Points, in no order, along strands that fork, close into loops and pass close to each other.
In the rows, 128 means zero.
Two points are linked if the straight distance between their rows is under 103. Some points are linked to none.
<745>: [132 170 151 187 112 153 119 148 158 141  60 118  96 106 145 136  87 172
  89 102 127 131 127 162 140  94 126 149 145 140 102 108 148 121 169 120
 187 144 114 171 171 146 124 108]
<646>: [ 86 196 151 106 115 176 194 150 121  96 143  69 132 118 135 105 141 124
 144  97 146  88 122 158 127 134 125  53 157 140 139 161 124 175  91 130
 131 123 120  90 132 119 135 123]
<777>: [135  98  72  71 141 137 125 124  86  78 147  95 127 143 127 110 161  98
 153 132 125 141 100 109 106 153 130 101 175 140 158 160  65 109  88 133
  58 123 120  84 118 109 129 152]
<739>: [200  51 113 121 127  96 109 122 127 182 120 147 172 141  91 157 145 132
 108 176 185 141 135 140 152 196 112 181  70  85 150 149 152 104 188 164
 147 100 199 134  99 142 115 121]
<1054>: [168 136  98 146 146 136  94  96 130  97  87 122  91 143 117 133 125 146
 151  94 123 165 147 130 124 127 123 166 189 140 156 103 101  99 121 128
 148 133  94 146 132 154 121 157]
<214>: [133  75  78 105 195 171 158 102 103 112 147  34 140 123 138  93 179 128
 109 126 154 164  73 140  90 147  97 106 181 114 155 159  72  99 117 148
  42  61 167 107 102 129 146  95]
<428>: [ 57  58 116 111 182 106 120  87 146 120 149 143 101 114 167 122 153 104
 135  85  80 145 104  65  74  75 137 160 118 171 137  87  65  96  94 102
  47 114  83 152  77 126 137 129]
<1003>: [105  93 139 138 161  92 104 133 108 193 141 168 178 130 124 160 131 138
 104 210 122 116 156 122 135 142 143 153  42  82 130 124 165 147 169 119
 109 114 185 148 101 119 138  74]
<1382>: [109  77  89  98 189 151 174 125  93 126 138  55 156 123 131 102 189 135
 110 133 157 145  85 148 102 164  90 113 149 100 141 161  88 113 137 137
  65  54 177 105  97 114 146  93]
<1118>: [162  87 121 107 121 129 156 175  99 142 146 124 180 130  88 146 133 119
 115 181 204  97 128 162 183 196 103 123  75  83 137 173 165 115 159 183
 137 101 178  67 133 106 127 141]
<360>: [226 116 105  95  87  95  57 112 131 140 177 186 131 168 108 126 104 119
 164 124 114 176 124  69 154 132 151 149  97 130 105 135 150 119 109 126
 161 194 141 126 130 143 110 162]
<691>: [105 189 142 165 135 165 178 126 125 137  84  57 124 127 119 132 140 154
 100  90 147 109 101 181 128 157 105 126 180 123 115 123 135 135 170 129
 129  95 137 136 148 156 138 101]
<294>: [116 173 182 127  92 115 143 207 165 137  95 150 122  85 169 115  49 133
 134 120 117 109 133 117 144  75 156  72 104 154  99 167 154 166 137  85
 213 155 129 117 123 103 118 101]
<233>: [109  94  83  95 176 142 199 126  87 131 138  43 165 123 109 108 183 132
 111 136 165 121  89 173 112 178  80 104 150  95 145 166 105 123 153 146
  83  59 188  89 109 117 148  99]
<1248>: [100 177 137 194 157 154 165  97 133 138  68  57  93 147 110 126 137 167
  99  66 122 132  98 175 115 133  94 133 205 123 119  91 115 107 152 130
 128  78 102 157 156 152 116 115]
<760>: [183  96 135 109  87  89  84 131 124 172 197 189 165 166 103 135  96 115
 132 198 138 154 144  81 156 155 138 157  45  93 127 154 179 134 139 154
 148 149 186 133 120 119 114 115]
<1077>: [125 172 116 166 127 135 148  81 149  68 100 111  74 133 142 121  96 135
 152  73 115 132 147 128  93  67 122 143 186 161 144  68  95 113  91 123
 126 136  46 139 160 126 136 173]
<345>: [185  89  83  71  94  97  75 142 120 129 208 189 141 164 114 138 141 104
 172 146 108 144 105  71 150 161 177 131 122 133 115 171 124 117 106 119
 112 190 142  93 111  98 127 169]
<1187>: [144 124 123 193 156 133  88 117 128 147  77 127  99 136 109 129 131 172
  97 110 123 146 135 148 123 143 118 184 164 118 133 101 133 100 172 127
 156 107 122 172 126 157 115 131]
<1169>: [151  81 127  94 105 115 120 172  93 149 211 182 177 151 100 124 132 103
 136 210 145 111 134 104 162 179 132 122  69  98 123 175 175 131 128 145
 125 142 162  67 127  74 134 135]
<1270>: [153 127 131 115 102 144 177 186 106 131 132 103 169 121  96 148 112 131
  98 157 201  92 124 174 184 173  97 114  98  94 119 173 172 131 160 184
 151 108 179  65 142 114 134 150]
<1063>: [ 61 171 173  84 117 163 165 168 119 110 165 128 145  99 155  98 135 107
 138 130 114  79 143 135 135 131 162  58 118 148 121 171 142 183  80 109
 128 142 101  93 124 103 126 115]
<1196>: [142 124 107 134 143 115  92 107 129  99 108 139  99 134 123 134 130 124
 153 118 111 149 141 107 123 120 135 156 161 141 149 103  97 106 116 115
 122 143  91 147 126 139 128 158]
<1315>: [ 89 114 121 132 178 131 145  91 133 101 114  92  97 126 123 113 160 126
 134  98 104 142 100 124  86 108  97 137 178 143 144  87  81 104 109 122
  92  80  94 146 117 123 136 114]
<787>: [ 61 171 182 162 141 150 176 124 159 152  76 109 116 103 157 135 140 139
  86  83 108  91 121 165 114 118 133 118 151 144 114 114 127 150 155 107
 138 105 114 179 131 147 123  80]
<596>: [131 107 132 150 141 100  99 135 118 168 124 165 159 129 117 145 119 139
 108 190 130 137 154 123 136 139 134 157  68  94 131 119 163 141 166 127
 135 134 171 157 116 138 127  96]
<690>: [ 42 118 165 171 155  92 111  80 157 152 120 185 104 102 169 142 109 122
 123 130  64 113 166  90  94  50 152 150  95 165 104  62 126 121 123  96
 107 138  76 182 127 130 134 107]
<1396>: [ 48 157 181 180 137 133 165  86 169 136  87 134  95  99 168 134 131 136
 104  75  87 107 146 149  93  75 130 128 155 160 111  81 125 130 125 100
 135 113  73 181 142 133 119 116]
<1070>: [150 161  99 130 126 144 137 120 109  68 116  85 106 141 117 118 121 132
 165 105 143 135 132 135 128 119 119 115 185 134 153 114  96 118  97 134
 116 133  93 110 150 123 135 157]
<448>: [102 138  97 105 176 151 198 109 113 100 140  26 126 134 124 104 178 127
 135 111 144 121  80 159  97 138  72  77 192 116 144 122  92 145 107 133
  94  80 148 102 122 119 137  96]
<611>: [118 135 126 204 167 131 113 120 117 170  62 101  97 140 105 128 139 174
  77  90 122 145 126 167 125 160 108 174 178 106 119 101 131  97 185 119
 142  84 118 177 140 157 110 121]
<602>: [ 83 157 157 170 150 141 142 137 138 161  77 123 122 111 138 144 142 152
  80 112 119 108 121 166 127 135 136 145 139 125 112 107 144 144 169 109
 139 101 133 175 143 150 132  88]
<1201>: [124 132 130 186 153 130  91 103 134 138  83 143  89 119 122 131 120 154
 114 111 112 139 152 138 118 118 121 181 158 127 131  90 127 109 150 118
 148 120  97 179 137 153 117 129]
<1114>: [ 79 140 138 113 145 133 134 147 114 117 134 132 135 103 133 126 151 112
 133 154 114 109 130 133 128 127 131 107 107 118 128 114 127 151 119 114
 106 128 118 128 133 120 139 119]
<257>: [ 82 195 147 134 132 175 215 112 148 117 134  36 127 132 131 115 155 141
 123  81 143  79  93 171  99 146  90  65 194 127 140 140 112 182 122 145
 118 102 129 120 119 145 134  88]
<1250>: [ 80 172 173 144 116 156 156 157 154 133  90 131 128  88 168 134 110 132
 117 114 122 104 136 149 131 103 149 101 125 141 118 133 139 155 134 107
 157 141 124 150 141 132 135 100]
<1059>: [209  69 130  99  94  94 101 137 128 174 179 178 178 158  88 137 106 108
 131 191 168 141 138 107 163 185 123 157  53  80 139 162 174 115 149 171
 159 136 190 118 114 123 109 128]
<1244>: [160 171 137 176  96 159 115 154 139 109  69 106  97 110 137 128  80 165
 108 107 140 137 135 158 150  90 124 137 152 139 117 115 143 122 147 128
 182 135 114 134 165 141 127 143]
<639>: [204 122 118 113  96 112  70 140 115 116 150 168 128 149 110 126  95 126
 156 137 133 160 145  96 148 127 140 144 116 113 123 130 145 123 117 132
 149 174 133 123 131 138 115 162]
<1226>: [154 113  93  99 124 106  82 131 111 100 137 152 121 141 121 132 132 107
 165 132 116 150 132  92 131 130 151 136 146 135 141 122  99 109 110 115
 110 163 100 123 118 129 123 168]
<621>: [111  94  89 102 189 159 174 105 115 102 145  33 127 131 132  90 177 121
 127 116 133 153  71 136  88 128  90  89 189 124 152 130  77 113 111 137
  64  73 138 112 105 119 143  99]
<502>: [204  77  87  69  94  83  77 117 128 156 208 198 152 170 117 149 147 104
 167 158 110 163 113  64 150 166 171 132  95 132 107 174 142 110 119 125
 115 183 163 106 115 110 114 157]
<925>: [ 75 104 130 137 174 112 110 117 121 135 112 141 116 110 132 127 153 117
 135 138  96 132 131 112 113 113 125 148 122 128 133  87 101 125 127 103
  96 110 108 155 110 125 138 115]
<23>: [109 119  88  91 151 133 147 119 113  80 137  83 116 134 121 109 155 106
 152 118 123 137 105 116 101 127 114 105 178 139 159 128  71 120  92 128
  78 108 113 100 125 107 132 136]
<243>: [175 154 118 164 100 150 100 150 124 105  95 121 110 125 117 123  91 158
 120 129 150 145 139 148 155 115 116 153 151 117 133 113 141 121 145 138
 169 138 128 136 148 151 128 154]
<771>: [117 176 135 169 137 161 180 141 113 153  75  53 142 139 105 148 140 160
  86  93 162 111 105 195 127 183  98 141 174 110 105 134 146 128 197 140
 120  83 159 128 144 159 139 103]
<324>: [ 98  88 102  94 152  92  90 122 108 118 158 157 125 126 133 126 152  97
 161 152  91 135 122  77 111 127 156 130 112 147 137 123  80 122 106 108
  73 140 107 130 101 119 131 139]
<147>: [156 127 101 135 130 137 126 137 105 108 106 108 137 137 102 130 141 142
 142 139 162 146 131 154 138 152 112 146 155 100 150 131 119 113 150 139
 129 121 145 117 139 140 132 151]
<1439>: [ 38  74 139 110 187 121 154  90 152 120 158 119  98 114 161 112 163 113
 125  79  75 141 101  86  68  74 108 143 122 160 130  68  88 111  87  98
  57  82  84 148  91 124 146 112]
<15>: [154 150 138 189 114 151 106 145 136 145  71 126 112 121 127 139  95 169
  80 122 144 136 130 169 146 120 114 172 121 116 110 117 163 128 186 130
 190 142 147 160 154 159 125 117]
<1327>: [ 78 105 134 149 184 107 105 120 117 166 109 154 131 107 131 133 155 130
 118 154 100 122 139 119 118 119 127 154  97 113 121  90 123 129 146  96
 101 105 139 165 105 134 145  87]
<647>: [ 74 166 172 136 120 145 149 136 161 123 107 140 114  88 166 133 112 122
 128 119 107 102 144 136 125  77 150  98 116 153 118 119 133 146 109 104
 143 151  95 146 145 128 134 112]
<426>: [225 112 105 129 109 108  54  89 138 167 119 170 123 154 107 128 114 147
 136 121 136 193 146 115 139 136 130 181  98 120 134 122 163 118 139 134
 196 173 160 162 125 175  98 148]
<282>: [138 128 102 122 129 141 156 151  91 103 127  95 154 133  99 132 144 133
 134 152 177 126 123 169 141 164 102 122 140  97 147 160 127 125 144 150
 121 110 163  87 142 123 135 148]
<135>: [198 108 127 157  95 132 109 146 120 145 106 134 145 142  96 140 102 151
  98 145 181 142 135 159 157 155 102 177  98  97 129 135 169 121 179 172
 180 126 182 132 133 157 119 139]
<1290>: [197  67  48  95 155 141  75  70 108 141 113 133 110 135 129 152 175 115
 131 106 115 201 107 118 130 143 175 134 145 173 127 143  72  75 103 114
  68 131 152 119  94 161 114 160]
<1286>: [148 153 107 164 139 130 111  77 147  84  86 120  81 134 124 127 107 147
 151  77 117 149 149 124 108  98 127 170 198 155 153  85  94  98 105 127
 144 140  60 145 147 141 128 170]
<320>: [107 162 133 198 161 142 149 116 116 161  67  68 101 148 106 130 139 174
  76  74 137 135 101 174 118 157 101 149 187 117 113 101 125 108 181 124
 129  74 116 165 149 162 122 105]
<173>: [ 71 191 174 147 135 171 198 120 155 134  98  60 122 125 140 122 149 145
 108  71 126  87 100 170  97 138 111  91 180 136 126 129 119 173 143 132
 124  92 117 156 123 149 129  80]
<874>: [ 41 102 147 111 191 120 151  99 144 125 143 122 104 101 156 119 172 114
 126 101  78 122 114 106  88  91 104 122 120 149 125  75 102 137  94 102
  75  88  92 146  99 120 138 109]
<1149>: [153 155 164 128  77 109 122 194 154 151  90 155 128  95 155 113  42 145
 117 141 122 130 126 122 153  67 139  90  90 142  87 156 163 150 142 102
 218 149 149 115 133 113 117 100]
<168>: [ 83 189 165 146 131 169 194 133 137 142  97  62 141 118 131 134 146 147
  97  84 146  88 105 179 110 162 106 106 172 124 118 144 134 167 164 133
 122  97 149 138 126 153 140  89]
<765>: [ 97 154 136 195 153 138 147  72 152 112  83 114  71 131 130 115 123 159
 111  64 107 139 136 148  93  92 108 149 198 148 133  66 110  99 125 118
 134  94  63 175 155 139 118 142]
<367>: [ 40 166 180 129 131 157 188 108 175 112 122 110 109 105 166 127 146 122
 127  86 101  86 131 143  90  98 128  86 150 156 133 113 117 167  99 112
 118 117  87 156 124 130 128 105]
<641>: [150 140 127 120  92 112  80 156 126  93 165 176 104 131 134 113  75 120
 158 141 100 123 141  87 151  94 163 112 117 143 103 126 130 128  95 125
 130 180  86 111 143 110 134 162]
<107>: [ 90 163 149 104  95 122 130 162 136 106 185 170 107 110 163 105  94 105
 153 128  83  82 138  88 138  81 180  77 112 179  84 140 137 146  64 105
 122 174  56  77 145  71 149 156]
<1011>: [180 119 136 130  83 136 141 185 115 145 130 131 161 125  97 140  87 130
  94 166 188 112 127 161 183 153 100 124  84  97 112 160 180 127 161 175
 168 118 182  83 137 121 127 141]
<662>: [ 75 118 146 168 134  84  86  76 159 131 126 190  96 107 165 143  83 124
 136 128  69 122 173  81  97  58 156 160 105 169 105  71 126 119 117 111
 125 164  68 174 139 137 122 128]
<939>: [ 90 175 186 124  99 140 147 189 163 128 111 147 127  84 176 112  77 117
 135 115 110 101 138 124 140  77 171  68 118 157 111 162 141 155 106  91
 176 160 103 116 129 109 127 112]
<666>: [106 135  99 113 154 145 203 138  94 133 118  52 164 125 100 131 170 142
 115 128 175 102 100 188 130 185  78 113 146  95 135 160 125 136 168 152
 102  68 186  88 123 120 147 109]
<1108>: [ 91  72  95  56 154 121 134 155  63 121 186 121 169 133 124 102 188  96
 133 181 131 119 110 117 125 180 129  96 102 110 137 179 108 131 113 120
  72 108 150  66 107  80 138 123]
<1098>: [ 98 174 120 124 161 161 214 106 126 118 129  20 123 138 113 116 169 141
 127  85 153 100  85 171 105 143  75  75 202 120 135 122 109 160 124 137
 114  92 141 110 128 140 134  88]
<845>: [ 67 189 172 109 112 169 183 151 140 105 135  99 133 102 157 106 136 114
 138 104 127  87 133 147 118 116 136  59 139 151 135 155 125 176  85 121
 133 132 103 112 127 120 134 115]
<1253>: [117 106 109 108 134 102  94 136 107 109 143 155 129 132 126 126 141 106
 155 157 109 132 136 105 123 136 141 134 120 122 141 124 111 125 117 116
 102 147 113 119 123 122 129 143]
<423>: [205  81 104  94 104 109 106 149 109 124 157 153 158 155  96 139 143 112
 149 159 163 161 133 120 150 171 134 140 113 100 143 171 143 108 132 150
 133 147 164  99 119 122 118 168]
<82>: [131 137 111 115  87  95  84 149 134  88 193 183 105 139 139 120  91 110
 169 124  83 106 133  65 143  93 181 114 123 164  97 115 104 134  75 120
 111 187  55 102 137  89 141 182]
<295>: [114 182 133 180 143 155 181  82 146 109  91  54  86 144 116 120 128 157
 123  73 126 128 108 167 103 110  93 118 218 148 131  87 103 120 120 135
 130  89  83 146 163 135 128 123]
<588>: [211  50 101  74 101 107 119 137 103 141 174 165 172 153 105 145 157  96
 142 175 172 157 125 122 154 198 136 137 100 101 142 190 139  95 134 156
 123 140 180  81 111 113 119 161]
<1047>: [ 83 101 144 143 185  96  96 130 111 188 134 165 166 111 133 148 149 135
 111 186 106 120 149 108 123 127 143 155  61 101 127 106 141 145 156 105
  97 105 168 158  95 119 147  70]
<726>: [100 188 141 148 121 145 173  93 154  80 105 100  81 121 153 127 112 131
 147  81 115 117 141 145  98  59 123 107 168 164 131  85 108 130  86 123
 130 123  57 135 161 117 136 151]
<1132>: [178 103 131 161 113 103  71 106 134 195 119 173 152 153 105 144 103 152
  91 171 142 156 153 117 134 147 125 197  54  98 136 119 172 133 180 150
 181 136 190 177 115 155 108  94]
<407>: [168 106  62  60 125 136 122 126  85  68 161 103 133 166 114 117 157  96
 155 119 131 135 101 106 116 164 159  98 191 148 156 172  62 107  79 134
  67 145 122  73 128  90 131 170]
<715>: [118  93 116 147 174 121 137 139 102 160 100 118 156 121 110 138 168 147
 100 154 157 127 124 155 124 171 107 165 112  88 128 127 128 116 180 123
 103  74 175 138 100 128 143 104]
<1082>: [104 141 119 103  92 112 100 163 130  93 210 174 110 132 136 108 102 100
 163 127  78  77 124  69 140  98 181 104 122 169  92 127 116 138  70 113
 103 185  54  82 143  61 151 181]
<759>: [187 122  92  86 102 124 104 163  99  71 172 145 131 159 112 118 123 113
 169 126 132 136 121  93 153 144 152 116 161 128 137 162 111 118  86 128
 116 163 108  67 139  97 138 187]
<229>: [184 113  94  88  93 109  77 157 112 102 200 178 129 159 112 121 122 107
 176 134 106 131 117  77 153 143 172 124 134 133 116 159 127 127  99 124
 121 183 111  81 129  92 135 181]
<632>: [208 129 127 162  99 127  47 105 141 151 101 165 109 144 103 126  90 161
 115 114 130 173 154 120 145 115 125 184 103 124 131 108 156 125 142 144
 207 171 147 171 137 179 101 140]
<640>: [209  73 101  87 109  75  71  96 133 179 172 187 163 168 109 147 141 110
 148 172 132 183 132  88 146 169 153 158  63 113 129 155 154 106 139 134
 133 155 192 136 106 138 101 130]
<352>: [ 21 156 189 101 121 155 196 121 163 108 154 109 122 108 179 112 164 110
 128  93  94  63 134 127  87 106 122  66 143 152 147 133 119 191  77 117
 113 112  87 147  92 125 125  87]
<1220>: [153 155 113 122 111 136 112 152 112  69 133 127 111 133 123 118 109 122
 161 124 132 130 141 114 137 115 138 112 158 128 135 123 108 129  91 127
 121 150  88 102 155 113 139 168]
<1339>: [ 47 158 144  99 158 149 187 111 143 105 143  75 112 113 143 121 178 115
 133 101 103 101 109 141  93 115  96  74 159 142 137 105 112 172  88 120
  98  94 106 127 105 131 129  96]
<1393>: [ 66 180 160 138 124 153 186  95 160  95 120 105  98 111 163 130 131 118
 140  81 102  99 131 151  90  78 122  93 159 160 124  99 111 149  79 122
 121 116  76 138 143 123 132 132]
<1378>: [150 118  76 109 159 142 149  68 120  70 118  64  99 161 128 102 140 113
 152  90 129 149  98 106  84 115 108 110 222 168 170 115  52  97  83 140
  77 110 102 112 127 128 129 139]
<875>: [100 142 130 166 148 135 119 100 137 112  90 123  91 117 125 129 130 143
 122 100 106 132 138 142 108 102 122 158 174 138 137  81 111 110 124 118
 126 112  80 164 144 141 125 134]
<1024>: [ 81 144 157 155 126 112 100 119 153 150 111 169 115  98 160 142  92 125
 121 148  83 115 156 107 126  72 158 128  92 148 106  93 141 129 121 106
 142 164  95 165 148 136 129 102]
<113>: [ 54 116 134 111 169 121 136 111 127 118 130 128 109 105 138 120 167 106
 139 129  94 120 121 111 102 106 117 121 117 136 132  87  93 137 100 106
  81 100 102 141 114 115 135 112]
<373>: [217 117 134 149  64 140 122 173 125 140 110 124 147 131  94 129  76 143
  91 144 191 128 128 153 179 145  93 154  82  99 119 153 178 118 179 182
 184 119 179 104 138 150 119 147]
<480>: [109 193 143 163 130 163 164 100 148 100  92  75  90 121 135 128 115 149
 132  80 125 119 124 160 115  95 113 116 188 147 128  90 114 125 112 129
 139 117  81 149 162 133 133 138]
<146>: [102 165 161 169 133 149 148 152 136 171  68 119 142 112 136 152 123 160
  74 114 141 107 124 182 138 146 129 147 127 124 108 128 165 145 192 116
 144 114 155 157 144 150 137  91]
<562>: [140 144 120 123 110 151 169 173  96 114 127  94 164 123 104 134 126 138
 122 148 190 108 128 177 165 164 104 113 120  98 128 163 154 135 150 161
 137 108 172  71 145 117 138 151]
<820>: [159 106 129 144 124 124 125 151 109 149 113 130 158 136 103 150 132 138
  99 169 180 126 136 162 157 166 107 162  95  87 134 134 157 123 187 159
 146 113 180 123 124 138 134 128]
<1310>: [136 122 130 151 135 114  88 133 122 143 122 160 126 127 120 140 116 135
 125 166 119 137 154 120 138 124 138 154  91 109 132 112 144 134 151 124
 140 144 142 153 130 141 126 119]
<430>: [173  32 102 105 153  96 100 114 114 184 140 166 178 133 114 144 169 119
 118 185 159 162 133 112 133 184 141 156  71 102 149 169 119 100 160 129
  99 103 197 126  73 138 121 120]
<966>: [ 66 164 158 152 116 125 146  95 168 108 116 151  98  98 178 135 106 117
 130  97  85 114 156 122  92  48 142 127 125 171 113  87 124 129  97 104
 127 152  54 153 151 126 131 139]
<680>: [119 157 119 145 145 147 186 140 103 145  96  56 160 129 102 145 152 149
  97 111 175 108 105 194 133 184  90 135 151 102 118 145 139 135 182 149
 114  76 180 108 141 145 150 109]
<541>: [224  94  95 106 113  88  54  79 134 172 130 173 124 165 110 144 135 129
 150 129 126 208 139  95 141 145 139 175  80 127 128 122 154 102 138 130
 175 179 171 153 124 164  94 140]
<1351>: [194 128 130 136  88 128  91 161 118 117 136 157 131 138 111 118  86 134
 135 152 146 148 145 118 157 114 127 139 110 108 122 132 157 128 129 144
 165 157 149 120 135 141 125 156]
<200>: [188  52 112  76 102 103 126 150 104 143 202 173 179 156  95 134 146 100
 141 189 162 128 125 102 163 207 132 131  83  87 141 191 158 109 134 160
 122 136 172  76 118  90 126 148]
<1120>: [174 138 135 189 104 142  66 130 139 145  87 148 113 132 119 123  85 166
  96 129 133 151 144 144 143 110 121 178 118 117 128 112 160 124 165 136
 197 154 140 171 145 162 116 123]
<793>: [225  76  87  70  90  65  74  93 136 180 200 193 159 177 114 145 140 107
 158 161 114 184 113  61 153 165 161 150  62 131 100 160 161 101 121 130
 130 174 193 133 119 119 102 145]
<416>: [188 128  69  74 112 138 121 138  96  60 165 103 131 170 108 113 138 106
 170 113 142 139 113 101 134 155 147 100 193 135 151 177  79 106  83 135
  94 158 116  59 140  90 138 183]
<946>: [184  52 105  99 132  82  86 115 119 172 151 180 174 152 113 150 151 115
 140 188 147 169 140  96 140 173 143 151  71  98 145 167 136 103 153 129
 114 132 189 132  86 132 116 124]
<1411>: [ 87 168 174 152 117 156 161 173 146 151  82 121 150  94 153 144 118 143
  94 114 138  95 129 163 133 135 141 116 117 133 116 153 152 160 159 107
 151 135 150 146 134 144 136  88]
<704>: [ 88 117 128 141 145  93  85 102 139 121 127 175 103 116 145 139 110 116
 144 135  82 124 156  87 116  86 146 149 111 153 122  77 114 121 118 117
 108 153  78 159 126 129 131 137]
<1273>: [ 63 180 180 167 133 156 181  94 170 137  84 101  99 111 156 132 134 147
 100  62 101 103 119 164 101  96 118 111 171 150 115 101 121 138 132 111
 140 100  86 176 145 145 116 102]
<774>: [ 44 144 165 140 138 104 117 104 164 146 130 182 116  94 173 146 104 112
 130 145  72 105 166  95 110  64 161 120  87 160 108  91 131 141 105  97
 114 156  93 167 138 124 130 103]
<652>: [177 144 150 148  72 121 109 181 139 145  98 154 133 109 136 117  44 151
 100 153 130 147 130 123 159  75 119 116  78 130  97 141 166 137 157 117
 205 153 161 122 147 124 116 116]
<794>: [103 135 144 141 125 112  89 129 140 118 131 164 104 107 148 135  99 118
 140 146  99 124 156 101 133  81 150 133 103 145 115  92 130 131 111 116
 128 163  82 153 147 128 131 135]
<378>: [240 105  82  87  90  78  50  73 136 171 162 178 122 170 108 135 124 124
 159 125 111 206 115  76 156 134 153 163  72 143 106 125 158 102 118 123
 159 188 162 139 138 147 101 155]
<336>: [158  97 136 112  92 105 106 159 119 162 204 184 181 150 104 135 103 113
 124 207 141 126 142 100 163 165 133 129  45  91 120 161 193 137 135 157
 134 140 175  96 123  90 128 116]
<1142>: [ 86 176 166 139 108 141 145 134 159 103 111 140  98  94 172 125  93 116
 141 106 106 113 151 129 122  60 150  98 128 161 111 108 124 139  90 110
 144 156  67 134 151 116 135 141]
<249>: [ 64  65 112  96 176 100 106 110 122 122 149 142 116 112 151 116 154  97
 151 123  85 134 108  67  97 100 142 143 106 156 135 103  71 113 100 104
  52 120  95 137  88 119 138 123]
<1067>: [ 53 160 186 169 127 133 161  98 180 130  99 155  97  94 187 136 114 123
 117  86  89 112 149 133  94  56 144 124 135 170 110  89 125 124 113  94
 145 143  72 173 155 127 128 122]
<24>: [203  70 127 106  99 107 116 154 120 151 160 159 175 148  91 141 120 106
 123 183 186 127 135 129 179 189 110 147  66  75 143 170 171 112 154 178
 153 117 186  98 119 119 118 141]
<1133>: [160 157 126 126 102 131  93 153 130  78 135 143 101 128 134 116  87 124
 153 121 115 131 146 109 147  90 148 115 138 140 120 109 119 124  94 126
 134 160  74 115 149 122 137 174]
<484>: [160 141 125 137 112 139 101 154 114 104 116 131 129 128 113 130 110 133
 137 143 147 135 138 141 146 125 122 136 128 113 132 127 137 125 138 137
 146 146 136 120 146 140 133 149]
<1140>: [144 132  82 117 147 139 137 116 105  79 115  79 120 141 114 115 142 124
 160 118 144 145 117 137 112 129 109 123 187 127 162 127  81 110 108 134
 103 110 120 112 139 124 129 145]
<1124>: [ 15 154 181  84 127 142 179 121 153 113 164 129 122 102 183 109 160  93
 133 105  86  63 138 110  86 101 137  66 110 164 136 133 118 189  63 110
 105 131  76 129  99 110 122 108]
<465>: [ 31 162 177  72 118 155 177 147 131 104 181 125 133 110 164  97 151  89
 140 116  95  61 138 123 109 122 158  52 121 161 132 153 135 193  60 115
 116 140  84 108 105  99 126 109]
<1200>: [194 137 142 154  76 135  88 168 124 126 115 152 125 121 131 115  61 144
 108 152 140 145 141 130 158  91 125 134  95 122 105 134 164 134 141 137
 188 147 152 121 140 140 119 131]
<439>: [207  91  98 100 106 100  81 130 117 128 150 167 145 156 105 140 138 115
 158 146 143 170 134 108 142 154 142 145 113 110 139 152 136 110 132 134
 145 163 158 116 116 141 110 161]
<857>: [189  75 131 142 122  96  96 122 133 195 128 162 169 146  95 151 114 134
 100 187 167 144 146 130 147 173 112 195  55  81 145 132 176 121 186 160
 163 113 200 154 107 147 118 103]
<1302>: [190  39 104 118 149 103 115 109 121 180 112 146 171 134 105 154 167 133
 106 169 183 155 133 143 140 195 120 176  91  90 151 166 127  91 182 142
 125  91 203 126  81 143 121 121]
<118>: [169  83 112 123 125 120 143 159 109 141 120 118 172 141  97 149 143 125
 119 171 196 120 130 164 165 190  99 151  99  81 148 159 147 113 178 175
 136 101 182  96 124 127 130 141]
<1294>: [ 80 190 140 104 130 180 213 136 119  98 150  35 141 124 129 103 153 120
 138 103 153  71 107 162 110 156  99  49 177 130 147 161 119 194 102 145
 122 112 130  95 118 129 127  99]
<266>: [ 82 169 173 112 101 138 141 168 147 118 151 159 116  88 169 111  92 105
 143 128  98 101 142 107 138  79 173  59 111 166  98 151 138 154  83 100
 144 170  82 106 140  91 134 131]

How many points has the smallest loop of links through each point below? Write - if it is on no loop.
<691> => 13
<541> => 13
<787> => 11
<794> => 6

A piece is two or more points that can be reached from each other along the links. Count, over all rows, the pieces, the separate loops (a circle has one, a figure eight two, a Y none), the forks (points with three links) and the tips (points with one).
pieces => 4
loops => 5
forks => 6
tips => 4
